Each row is a point on a landscape with many valleys, with its height.
From any point a ball takes the steepest step (drop divided by distance) to one of its 2 nearest points. It stops when none of these is lower. Distance is the straight distance between rows; heights are no part of it.
q_589: [159 131 128 119 145 137  95 109  71 146 122 108 151 153 110 202  88 158
 135  46 124 125 139]  (h 32.1)
q_129: [117 156 124 112 130 157 168 124 138 121 168 108  40 157 109  82 119 146
  94  78  83 111 110]  (h 52.3)
q_951: [124 184  91 178 119 126 137 116 171 130 150 114  91 144 133  94 123 146
 105  89 175 208 140]  (h 38.4)
q_580: [154 145 114 108 148 161 147 110 120 142 144 104  87 180  89 107 142 126
  89  79  89  87 148]  (h 59.0)
q_304: [184  68 140 141 141 148 120 127  83 152  96 153 156 130 133 186  94 143
 103 113  96 139 126]  (h 44.4)
q_676: [149 104 150 105 136 124 116 128 118 131  91 150 198 101 145 157 144  96
 178 171 116  89 131]  (h 23.9)
q_47: [143 103  95 170 139 100  95 161 137 155 133 108 143 153 111 183 129 147
 104 105 189 150 142]  (h 46.3)
q_332: [134  64 130 130 114 109 115 220 158 162 133 127 112 140 123 182  97 155
 138 109 168  87 106]  (h 64.1)
q_971: [128 168 132 121 118 109 191 151 129 111 200 106  59 151 103  66 141 150
  78 133 101 109 107]  (h 2.9)
q_373: [138 160 146 113 126 113 170 126 117 101 176 118  88 145  96  72 164 131
 108 127  89  94 120]  (h 17.3)
q_300: [146 152 135 122 142  95 178 166 136  86 159 127 108 149  76  63 202 114
  93 192  87 103 136]  (h 71.8)
q_837: [103 112 142 163 111  75 106 162 154 147 131 134 159  87 157 161 106 144
 156 165 198 137 104]  (h 55.2)
q_497: [121 141 132 122 138 155 128  48  85 137 103 125 119 126 140 126 131 116
 126 120  92 167 144]  (h 40.5)
q_337: [ 91 140 158  97 112 154 122  90 102 127 122 147 145  74 192 137  81 118
 176 174  98 144  93]  (h 14.9)
q_437: [173  87 137 117 151 180  98  94  86 156  69 142 154 146 127 171  91 126
 108  83 103 144 155]  (h 33.7)
q_411: [146 112 106 165 122  61 136 199 161 136 157 125 167 132 106 139 166 121
 134 169 176 114 133]  (h 66.6)
q_476: [125  90 123 138 141 171 114  96 140 157  58 141 142 126 141 121 142 104
 102 152 125 165 162]  (h 51.0)
q_433: [153 127 142  69 143 166  90  83 100 132  75 132 188 114 147 172 124  93
 181 102 111 111 142]  (h 26.9)
q_631: [166 108 158  92 135 137 114 108  89 133  99 150 188 102 152 170 113 115
 173 138  94 104 120]  (h 4.7)
q_764: [158 118 132 119 142 175 118  86  91 147 103 136 119 147 138 154  96 143
 115  79  84 129 136]  (h 18.4)
q_348: [126 159 100 139 138 147  95  97 163 124  89 114 153 127 124 127 166  83
 121 100 161 162 170]  (h 13.6)
q_49: [122 161 123 148 131 102 136  91  92 133 142 121 134 123 132 133 127 144
 123 127 123 152 119]  (h 55.7)
q_191: [ 91 148 146 150 102  64 133 160 119 115 163 140 134  77 159 137  83 162
 167 157 168 120  73]  (h 61.7)
q_207: [109 140 136 158 114  68 130 136  84 134 156 137 140  86 162 163  88 174
 142 163 136 145  72]  (h 61.8)
q_145: [133 139 119 142 129  98 156 172 162 106 145 142 115 140 101  75 198 109
 105 176 129 120 144]  (h 70.5)
q_803: [125  58 137 149 101 137 135 209 168 150 103 147 108 109 137 122 110 143
  96 182 140 109  94]  (h 57.1)
q_424: [ 92 145 164  87 119 152 151  72  99  64 138 132  99 121 135  80 150 109
 157 169  60 129 129]  (h 35.8)
q_783: [106 126 120 156 116  98 120 150 164 131 125 138 142 102 142 122 127 129
 147 164 173 128 118]  (h 50.5)
q_391: [ 72 118 134 142 105 146 145 130 153  77 130 134 102 106 154  64 132 122
 113 192 121 153 112]  (h 40.6)
q_564: [ 94 146 139 117 128 158 124  49  72 138 119 134 138 102 172 139 102 121
 142 155  94 186 119]  (h 31.1)
q_677: [159  53 144 111 132 117 124 205 112 157 141 128 120 143 119 195  90 155
 129 102 128  81 106]  (h 67.5)
q_36: [120  95 120 147 128 173  97 136 193 147  61 133 159 119 138 118 153  97
 133 139 165 124 158]  (h 50.7)
q_324: [ 72 149 140 118 135 142 122  48  88 138 121 135 149  93 164 120 135  77
 160 194 109 201 124]  (h 39.1)
q_688: [122 143 114 164 127 134 149 112 116 145 153 120  64 162 113 101 122 156
  67 115 103 157 128]  (h 29.8)
q_498: [170  67 146 149 125 119 120 148  70 156 128 145 138 117 135 196  73 165
 127 122 104 137 101]  (h 51.1)
q_140: [121 117 130 102 108 117 125 200 202 112 121 138 133 104 128 100 143 102
 169 136 163  52 128]  (h 68.5)
q_35: [161 174 121  93 143 141 137 120 125 131 159  92 103 176  87 127 135 128
 120  31 120  88 154]  (h 62.8)
q_531: [120 131 116 150 130 121 178 155 147 134 167 109  50 169 115  83 135 148
  56 135 104 138 118]  (h 18.5)
q_159: [123  82 128 140 107 124 122 210 182 149 114 137 114 111 134 139 103 148
 141 139 154  82 105]  (h 60.7)
q_666: [ 96 178 147  86 120 136 136  84 117  73 166 121  88 116 121  78 134 119
 159 114  89 117 122]  (h 42.3)
q_967: [124 148 154 104 131 129 164  97  99  80 149 132 101 151 101  73 176 100
 118 164  71 117 130]  (h 27.7)
q_156: [128 175  97 171 129 130 115  96 172 126 126 121 120 130 137 105 147 109
 110  93 177 196 164]  (h 30.4)
q_570: [ 91 145 147 104 107 134 109 122 125 121 125 140 141  82 170 134  85 138
 181 144 129 109  88]  (h 29.6)
q_566: [126  91 132 132 106  92 121 214 197 128 111 143 168 105 119 142 148 110
 167 163 186  56 129]  (h 66.3)
q_751: [103 207 147  85 122 111 130  79 123  78 160 130 130 106 139  95 162  90
 177 127 122 134 127]  (h 47.4)
q_329: [105 163 113 153 114 101 170 156 156 116 203 128  58 146 125  83 100 171
  97 105 144 132  81]  (h 51.9)
q_534: [ 91 169 150  79 135 161 107  57  87 123 124 134 161  86 164 136 126  72
 188 192 110 152 134]  (h 44.8)
q_454: [ 83 177 137  84 127 148 113  62 127  91 141 129 141  96 148 108 146  70
 189 167 122 159 151]  (h 49.3)
q_52: [136 128 115 118 142 132  69 134 100 146 120  97 158 146 111 214  85 154
 138  40 168 144 151]  (h 16.1)
q_480: [139 128 142  71 136 176 102 105 141 118  72 142 160 103 154 133 132  91
 181 111 103  83 144]  (h 38.3)
q_636: [140 197  93 164 126 116 163 135 149 119 189 111  66 160 124  87 111 161
 104  70 156 180 117]  (h 44.2)
q_343: [138 102 126 133 132  63 112 195 161 126 132 137 189 114 120 154 157 113
 172 157 190  86 130]  (h 63.7)
q_957: [133  91 138 164 126  83 114 137  79 157 139 131 146 113 140 190  86 175
 145 148 133 141 100]  (h 56.8)
q_825: [141  93 108 154 134 122  76 152 117 159 110 111 147 147 131 203  91 161
 125  79 170 142 138]  (h 35.6)
q_889: [166 121 108 133 155 124 125  85  89 148 117 110 159 173 103 156 152 128
  91  99 125 142 165]  (h 33.0)
q_111: [142 121 114 120 142 169  91  85 150 141  70 120 178 130 130 147 153  82
 131 104 146 145 183]  (h 30.7)
q_50: [113  98 105 167 136 166 122  95 145 152  79 141 103 143 123  93 148 120
  81 147 130 184 152]  (h 47.5)
q_357: [154 166 120  92 140 137 110 121 107 125 137  84 141 163  89 167 108 139
 142  27 125  85 151]  (h 66.2)
q_441: [133 113 110 166 142 167 136 105 114 163 102 132  91 163 111 120 130 144
  62 123 110 173 146]  (h 40.4)
q_412: [118 124 126 134 124 145 155 114 132 119 123 128  89 141 113  69 155 133
  85 168 101 148 136]  (h 74.5)
q_846: [ 65 113 152 126  99 167 142 103 129  93 107 152 103  99 161  79 100 114
 127 194  96 166  90]  (h 34.7)
q_750: [149 127 129  94 143 178 173 137 137 135 151 113  49 173  90  95 124 138
  88  79  59  86 129]  (h 55.6)
q_933: [136 179 111 145 138  89  91 110 103 128 133 108 170 126 119 190 124 136
 148  73 174 160 141]  (h 58.3)
q_613: [129  91 132 140 108  67 111 193 133 138 140 129 159 103 133 175 117 151
 165 151 182  99 108]  (h 59.9)
q_96: [121  88 114 143 112 111 157 212 179 134 137 133  99 125 116  96 138 136
  84 174 138 100 105]  (h 53.4)
q_13: [124 101 133 154 110 109 171 177 129 123 144 136  92 119 115 103 115 160
  87 186 110 106  88]  (h 49.5)
q_990: [ 69 120 156 103 113 157 137  83  95 102 132 148 120  83 179 102  93 108
 158 186  86 176  95]  (h 27.2)
q_200: [166  99 137  91 149 135  96 119 118 132  71 144 216 129 121 167 160  92
 165 134 117  91 172]  (h 36.8)
q_236: [141 149 103 159 127  83 100 147 137 139 139 110 150 132 122 159 139 131
 135  96 189 146 142]  (h 52.8)
q_153: [120 113 129 152 123 116 131 111 106 141 118 142 138 111 146 126 132 142
 116 166 118 145 114]  (h 50.4)
q_311: [107 186 116 130 126 122 170 133 150 112 204 105  46 158 106  67 107 156
 105  63 126 137 110]  (h 48.4)
q_24: [145 106 138  83 129 192 104 123 150 118  70 146 134 119 151 135 104 121
 159  76 106  80 136]  (h 45.7)
q_42: [121 129 153  93 120 137 121 136 125 114 125 148 125  95 153 129  98 137
 183 109 119  68  92]  (h 39.0)
q_556: [182  93 110 120 152 124 112 119 107 139 116 120 189 183  88 170 168 121
  99 108 137 107 180]  (h 44.3)
q_37: [193  81 118  88 153 132  99 128 121 124  96 131 201 163 102 176 149 110
 134 101 129  75 180]  (h 46.6)
q_600: [150 133 112 167 137  76 148 175 166 129 144 137 161 131 103 107 195 110
 107 184 164 147 148]  (h 68.8)
q_38: [128 102 126 145 127 128 134 147 151 132 112 131 137 119 130 119 151 125
 116 166 126 117 123]  (h 44.7)
q_579: [135 137 129 123 140 135 173 133 150 100 145 122  75 159  81  57 196 107
  77 162  83 126 143]  (h 73.0)
q_418: [172 133 120 122 154 105 111 108  73 144 147  94 167 168  91 190 136 150
 118  69 132 116 146]  (h 10.9)
q_479: [ 98 104 147 127 104 135 172 159 139  90 140 152  86 120 137  72 123 143
  99 195  90 120  97]  (h 45.2)
q_831: [153  96 130 124 136 120 122 164 140 138 106 138 182 127 121 146 154 114
 145 145 132  87 138]  (h 36.3)
q_947: [104 148 121 139 107 106 154 176 171 119 171 131  89 122 136  93 104 144
 132 118 165 104  96]  (h 55.4)
q_887: [117 187 124 135 138 119 132  59  91 128 156 112  98 128 124 132 115 147
 118  69 119 158 128]  (h 54.1)
q_415: [110  99 116 140 128 188  91  98 170 159  52 128 152 110 157 135 125  95
 128 117 160 159 155]  (h 43.5)
q_223: [101 164 121 154  97  72 141 178 152 104 175 134 119 105 146  99 112 150
 154 137 175 138  87]  (h 58.2)
q_336: [126 175 111 136 140 156 116  43 102 138 112 108 104 144 124 112 131 128
 103  84 114 188 154]  (h 47.6)

Call two points neighbours if one is among the 2 nearest of the other. Go from one point of each pair to the other, from neighbour to neighbour, staying as low as possible. Name the highest point that can't be avoided.
q_564 / q_415: q_476
q_418 / q_564: q_49
q_52 / q_38: q_37
q_971 / q_564: q_454
q_418 / q_52: q_589
q_337 / q_38: q_24
